Points, in no order, along strands that fork and pass close to each other.
In the rows, 128 means zero.
Points whose rows are less than 129 apart are linked; no others are. Some points are linked to none.
folu: [137 137 105 128 170 158 132 146  99  84 111 128 116 143 149  69 148 110
 107 154  99  86 151 146]
gori: [125 154 149 139  94  94 116 121 130 121 125 133 186 106 119 162  94 127
 151 180  97  91  88 136]
badi: [137 119 149 146  91  61 112 118  82 113  78 161 113 150 149 162 158 168
  95 153  49 132  91 118]
tofe: [112  84 168 121  91 159 183 109 149 154 108 160  98 133 140 158 161 186
 163 180  62 158  75 155]
Guka: [164 117 119 168 145  66 162 145 116 159 189 112 143 147 124 120  75 114
 131 101 170 129 161 140]
Vob: [138 133  41 144 155 106 158 116 136 145 151 135 119 126 112 127 106 124
 114  89 169  98 124  89]
Zeka: [136  78 104 106 123 117  63 199 120 162 126 157 109 121 144 126 104  55
 101 115 126 115 171 150]
Mazil: [136 112 188 137 111  96 119 114 137 100  98 142 103 179 137 191 140 175
 145 182  89 150 113 185]
mab: [153 104 112 132 124 143 145 127  97 100  98 140  84 160 167  85 150 142
 100 152  57 126 128 130]
zoz: [166 124 154 148  54  53 142 103 101 151 116 167  85 145 138 146 180 166
 130 172  51 134  79 135]
mufe: [158 130 101 122 116 130  50 104  96 184 168 132 109 108 166 151 150  59
  80  92 148 166 135 146]
vemo: [124 134 139 104 171 157 183 127 157  72 111 150 141 158  74 121 150 127
  98 156 120 130 141 154]
Migel: [ 92 110  98 119 171  89 105 204 128 109 120 112 123 123 124 104 119 117
 116  84 129 104 181 122]
Rigo: [137 104 114  90 131 163 104  93 137 169 137 131  50 146 166 136 211 118
 129 166 114 188  85 142]
rumu: [179 122  90  75 121 148 118 177  97  71  82 132 109 116 146 151 129 142
 113 127  96 132 108 112]
nize: [150  92 174 133 113 131 159 159 140 107  92 182  73 154 133 173 152 185
 150 191  55 124  83 154]
zet: [ 94 119 141 116 154 181 113 166  80 152 101 156 121 123 161 118 117 123
 132 123 142 118 168 133]
Robal: [ 84 119 125 109 189 112 133 161 143  68  99 119 127 129 121 107 128 161
 123 113 157 105 149  83]
rali: [ 97 175 137 154 125 140  99 152 179 168 167 140 102 120 122 117 175 122
 128  45 179  84 199  85]
gidav: [136 135 102 116 116 121 122 120 174  82 107 117 157 160 108 110 119 134
  97 143 135 166 103  98]
Kom: [148  82 116 140 121  90 130 146 122 148 120 125  65 170 181  99 170 132
 129 169  68 135 112 150]
lel: [123 123 168  82 131 152  85 137 122 156 122 183 119 130 167 107 118  77
 141 111 174 120 193 120]
rutuk: [159 147 145 176 163  73 182 144 139 123 171 146 154 141  97 141  78 159
 154 120 121 102 146 108]
fivo: [120 162 179 166 149 121 168  59 129  99 131 174 172 133 125 157 101 187
 124 125 132 130 104 122]
tukeb: [112 164  91 142 174 138 173  88 147 147 163 108 126 134  91 139 144 173
 117  96 147  96 152  81]
fuf: [ 58 119 117 162 165 134 159 131 107 145 114 166 145 132 148 130 112 123
 153 150 143 173  95 142]
fogog: [124 127  99 137 110  99 163 170 158 176 117 109  60 118 105  90 134 125
 141  44 172  82 189  56]
liduv: [169  99 127 115  47 185  84 142  79 147 106 123 101 123 135 120 130 118
 140 144 139 144 133 165]
fafe: [142 124 143 175 145 159 109  84 109 124 162 119 129 134 140  91  98 115
 146 186 131 119 101 132]
vide: [125 126 111  80 163 154 118 154 163 144 129 123 127 142 136 162 126 109
 129 110 129 159 144 159]
tevom: [ 91 153 167 106 125 146 176 106 168 113 119 120 184  96 124 117 153 107
 145 160 159 117  92 107]
pilod: [139 118 113  96 133 145  71 109 145 180 132 140  78 136 185 125 169  59
 117 139 114 154 123 148]
nura: [171 131 128 114 165  76 164 148 130  89 132 107 124 117 103  86 122 150
 135 100 116  62 151  33]
fuvo: [110 196 122 139 108 181 117 130 159 143 151 110 133  93 114  98 177 107
 140  81 177  88 162 123]
Subar: [138 135 147  76 196 123 178 156 133  70 112 144 141 129  90 130 120 144
 131 116  63 126 169 134]
Nibuz: [132 104 119 170 111  88 129 105  75 139 141 159 165 147 117 137  74 136
  88 136 122 124 124 110]
tul: [169 107  81 102 116 100 155 142  92  98 114 165 136 127  75 122  78 102
 117 125 137  89 154 114]
sizer: [130 153 119 103 147 124  91 184 166 116 145 178  92  98 119 126 166  98
 130  62 179  81 185  68]
mepoz: [109 101 114  97 133 139 132  75 179 160 132 103 139 133 122  96  82 135
 157  96 176  82 166 110]
Zazer: [137 122 153 110 105 141 188 117 114 126 105 148 167 140 147 115  65 154
 158 122 133 141 135 137]
Medun: [114  87 165  98 124 129 121 110  85 118  92 140 103 169 111 174 146 146
 131 182 129 154 131 161]
benar: [129 160 109 155 153 122 119 171 112 150 153 145 133 116 156  89 146  72
 112  96 172 143 154 133]
Vam: [ 82 167 111 127 110 141 117  67 121 132 165  81 140  58 101 138 115 104
 158 109 193 142  75 147]
Dip: [157 142  84  97 119 144 150 177 137 104 110 143 124 123  91 105 102 100
 141 108 161  89 160 152]
pel: [ 83 104  99 148 129 161 106 105 132 181 137 145 148 115 115  92  64 109
 148 122 155  98 136 132]
Kibup: [ 74 100 133 120 128 184 138 123 110 158  97 142 114 131 173 127 130 130
 156 153 103 136 122 152]
loku: [117 147 147  66 123 158 108 148 182 123 128 187 116 103 140 138 153  68
 139  82 185  99 176 106]
nov: [174 130 146 190 121 108  99 150 101 132 150 131 111 157 144 150 163 171
 129 174  73 187  75 132]
zered: [148 119  93 164  88 140 121 150 118 143 153  95 166 111 108  89  93 125
  98  87 138  97 155 118]
mas: [140  71 111 170  93  82 111 154  88 184 133 140 101 135 157 101 138  94
 114 177  73 145  96 137]
ren: [125 109 119 154 162 133  96 121 123 130 129 149 125 157 112 157 135 157
 101 175  69 155  98 112]
sov: [109 140 126 144 127 189 102  59 137 133 155 107 113 114 121  74 121  80
 146 149 159 132 123 179]
Ruz: [ 73 125 132 168 134 152 104 125 109 145 138 126 131 126 113 129 118 136
 152 130 195 196 111 162]
pup: [129 134  99 131 162  87 103 208 170 162 164 114 128 121 132  91 120  83
 116  70 141 115 185 124]
vov: [105  98 176 134  78 141 143  69 119 168 132 114  88 134 136 155 198 204
 159 156  67 172  69 164]
gadiv: [114 110 146 117  98 113 109 161 127 120  90 114 155 134 134 123 108 111
 152 185  72  95 124 144]
lutom: [102 143 131 155 169 151 183  66 154 131 164 127 154 112 106 170 113 166
 143 128 149 127  97 109]
bol: [168 176 146  99 107 181 112 109 117 136 151 108 148 105  98 148 152 108
 134 138 157 177 107 138]
Fisif: [188 134 148  98  94 173 106 128 117 157 142 103 136 127 134 121 129 105
 144 149  95 150 118 141]
nes: [ 98 122 143  93 143 122 116  46 133 141 139  90 161 140 137 139 111 128
 136 136 150 101 142 117]
dobiv: [123 146 162 160 153 126 124 127 103 137 157 113 149 135 144  85 127 108
 150 153 165 118 145 119]
Migi: [125 141 163 150 139  79 130 125 142  78  88 173 128 161 112 184  89 172
 112 139  75 113 130 178]
mibup: [ 89 130 140 114 180 187 153 123 161  96 105 119 127 140 131  96 173 112
 107 136 134  95 152 150]
bugu: [155 108 141 155 130  66 124 168 119  73 105 138 131 162 153 141  59 164
 128 113  86 115 150 165]
Sef: [101 147 141 106 135 143 149 137 195 132 129  96 159  98  93 106 144 124
 154 141 149  59 135  82]
debi: [148 103  98 142  99 107 135 163 134 165 145 134 108  86 139  78 127  92
  93  40 184  65 188  65]
bem: [116 158 205 161 139  68 126  90 135  84 111 150 166 155 142 142 129 165
 119 161 123 153 105 111]
rurob: [112 138 197 125 141 165 144  75 128 119 124  93 165 152 136 126 154 151
 121 163  85 145 128 151]
Saz: [ 89 126 136 134 111 108 119  76  97 183 146 104 151 120 119 131  99 116
 138 132  90 182  97 154]
nen: [ 93 162 141  90 115 171 136  69 144 148 148 101 155  88  76 162 157 105
 135 114 175 181 112 152]
guvef: [ 94 118 198 109 159 110 142 107 163  99 104 136 164 163 141 131 141 146
 122 175  98 147 107 114]
rorif: [126 165 151 142  77 198  75 142 122 168 155 143 108  83 159 109 153  67
 144 105 132 160 129 169]
pebu: [164 140 115  84 154 147 135 126 164 122 143 113 124 100 113 113 134 140
 134 112 166  54 154  41]
vimus: [144 158 155 167 135  35 131 117 142  92 128 146 176 157 154 118 103 133
 100 131 114 139  96  84]
Nup: [ 98 156 125 121 151 182 132  76 169 124 140 131 120 112 127 115 162  94
 130 114 188  97 152 147]
Zafi: [126 139 137 104 130  74 188  99 145 110 113 151 159 134  84 140  94 183
 124  92 122 119 146  50]
Zufa: [167 108 156 184 112 101 133 192 103 121 128 141 138 161 156 125 110 169
 107 129  76 186 104 119]
pil: [102 117 127 142 164 134 164 146 168  91 114 111 144 141 146 128  94 192
 155 103 183 125 126  94]
reb: [137 114 151 112 156 127 151 157 140  91 121 126 150 153 154 154  60 183
 148 113 134 141 144 139]
Semaf: [119 138 102 106 134 131 199 156 172 136 114 103  72 129  91 132 139 157
 145  54 189  90 189 100]
giniz: [137  83 106 171  78 148 100 123  98 189 147 100  99 111 169 101 127 111
 129 147  88 154  80 157]
Nizov: [118  91 105 160  56 129 111 106 103 137 113  99  82 124 153 132 131 155
 156 151 105 168  66 182]
zilap: [ 89 142 127 127  90  66 128 127 146 120 114 112 183 118  85 139 107 132
 155 155 155 105 121 116]
teso: [161 136  97 137 139  81 131 181  87  95 146  98 162  96  74 112 129 120
  81 105  82  72 163 104]
Betun: [150 110  88 145  93 166 126  80 101 110 123 115 111 117 159 164  93 144
 140 149 111 151  61 161]
marak: [151 127  66 157 136 155 103 124 117 141 141 130 133 134 115 143 131 111
  81 142  93 145  98 128]
domo: [109  96 152 101 138 130 115 105 143 126 109 107 101 179 149 149 175 130
 128 171 139 210 112 148]
zep: [141 150 130 154 116  53 134 160 117 101 101 127 150 150 169 141 134 143
  93 121  67 164  95 116]
Pepam: [151 155 108 127 136  63 161 131 122  60 111 107 151 128  84 122 106 167
  95  74  71  92 168 120]
Rol: [107 118 168 101 119 197 164  94 129 152 126 125  81  86 165 145 191 105
 160 153 112 166  70 200]
Tese: [127 162 112 111 130 137 204 173 174 107 114 107 130 129  94 101 132 133
 156  96 174 125 168 145]
zumib: [126 137  99  95 130 143  54 100 110 160 144 138 126 111 115 172 132  87
 117  96 199 131 143 121]
zubur: [180 117 109 139 129  67 166 156 143 141 161  71 110 143  88 109  94 132
 129  84 166  80 194 111]
nolol: [ 97 117 121  92 138  73 111 117 134 116 110 100 161 143 137 154 104 117
 147 147 167 110 145 143]
rubif: [111 138 159  94 110 209 116  77 125 126 124  96 108  82 180 137 168 110
 144 116 152 167  90 178]
Muku: [ 85 174 108 173 125 135 158  76 116 154 162 109 157  80  93 139 132 134
 154 121 173 115  86 112]
fas: [122  95 121 141  68 128  68 169  86 135 101  90 148 134 135 140 144 167
 108 138  98 172 103 115]
femam: [128 124  99  96 140 148  76  73 147 160 157 106 156 113  96 170 114 119
 119 125 146 121 122 106]
kubo: [102 149 134 149 120 181  63 126 118 154 156 124  88  89 122 127 144  89
 151 124 164 220  97 173]
mer: [161 130  82  74  88 119 137 127  81 100  84 148 141 132 113 124 120 107
  97 139 109 115 118 114]
lelit: [175 119 110 166 114 108 113  85  96 115 142 107 129 143 184 164  76 163
 108 130  95 147  88 158]
zodar: [151 130  93 156 177  65 165 168 131 103 151 135 142 119 123 134  90 151
 126  98 133  95 117  70]
Lano: [114 136 167 115  93 235  71 125 163 118 119 130 104 104 169 106 164 108
 137 112 168 159 132 165]
tar: [143 161  92 115 174 155  91 165 134 117 138 133 140 118  94 136 170  98
  83 142 139 119 118  99]
Molu: [134 169 103 145 158 128 128 173 104 103 152 118 146 116  69 118 155 130
 106 122 135  65 163 102]
rep: [141  90 122 139 105 104 101 182  70 174 136 133 137 118 131 128 130  65
  97 151 103 128 149 137]
vofo: [168 115 144  84 152 110 161 164 124  52  74 152 105 140 121 142 121 141
 132 153  70 143 129 140]

Follow the links from the first point to the second, and from the first to the third. Name the last point that the two ways share.
nolol; sov; tofe: Mazil
rep; rumu; bugu: mibup
Nizov; rorif; mufe: Nup
loku; Dip; Mazil: Nup
Semaf; giniz; reb: mibup

A fork is a point with three links, a tip a point with one. Leave the first point through the second and follow the links. Name the first fork or tip that comes.
pil; Robal: Nup
rali; sizer: Rol
vofo; rumu: debi
debi; fogog: mibup
Pepam; teso: zep
zep; Zufa: Pepam
sov; fafe: reb

A fork is a point with three links. Follow the links from the first point to the second and name the forks in between, in order.
Zazer; rumu: reb Nup mibup
rubif; dobiv: Nup
tevom; nen: zodar lutom
Molu; zodar: zep bem lutom
nura; teso: zodar lutom bem zep
gori; fafe: nes Mazil reb
rurob; tevom: bem lutom zodar
gadiv; Mazil: nes
ren; rutuk: zep bem lutom zodar
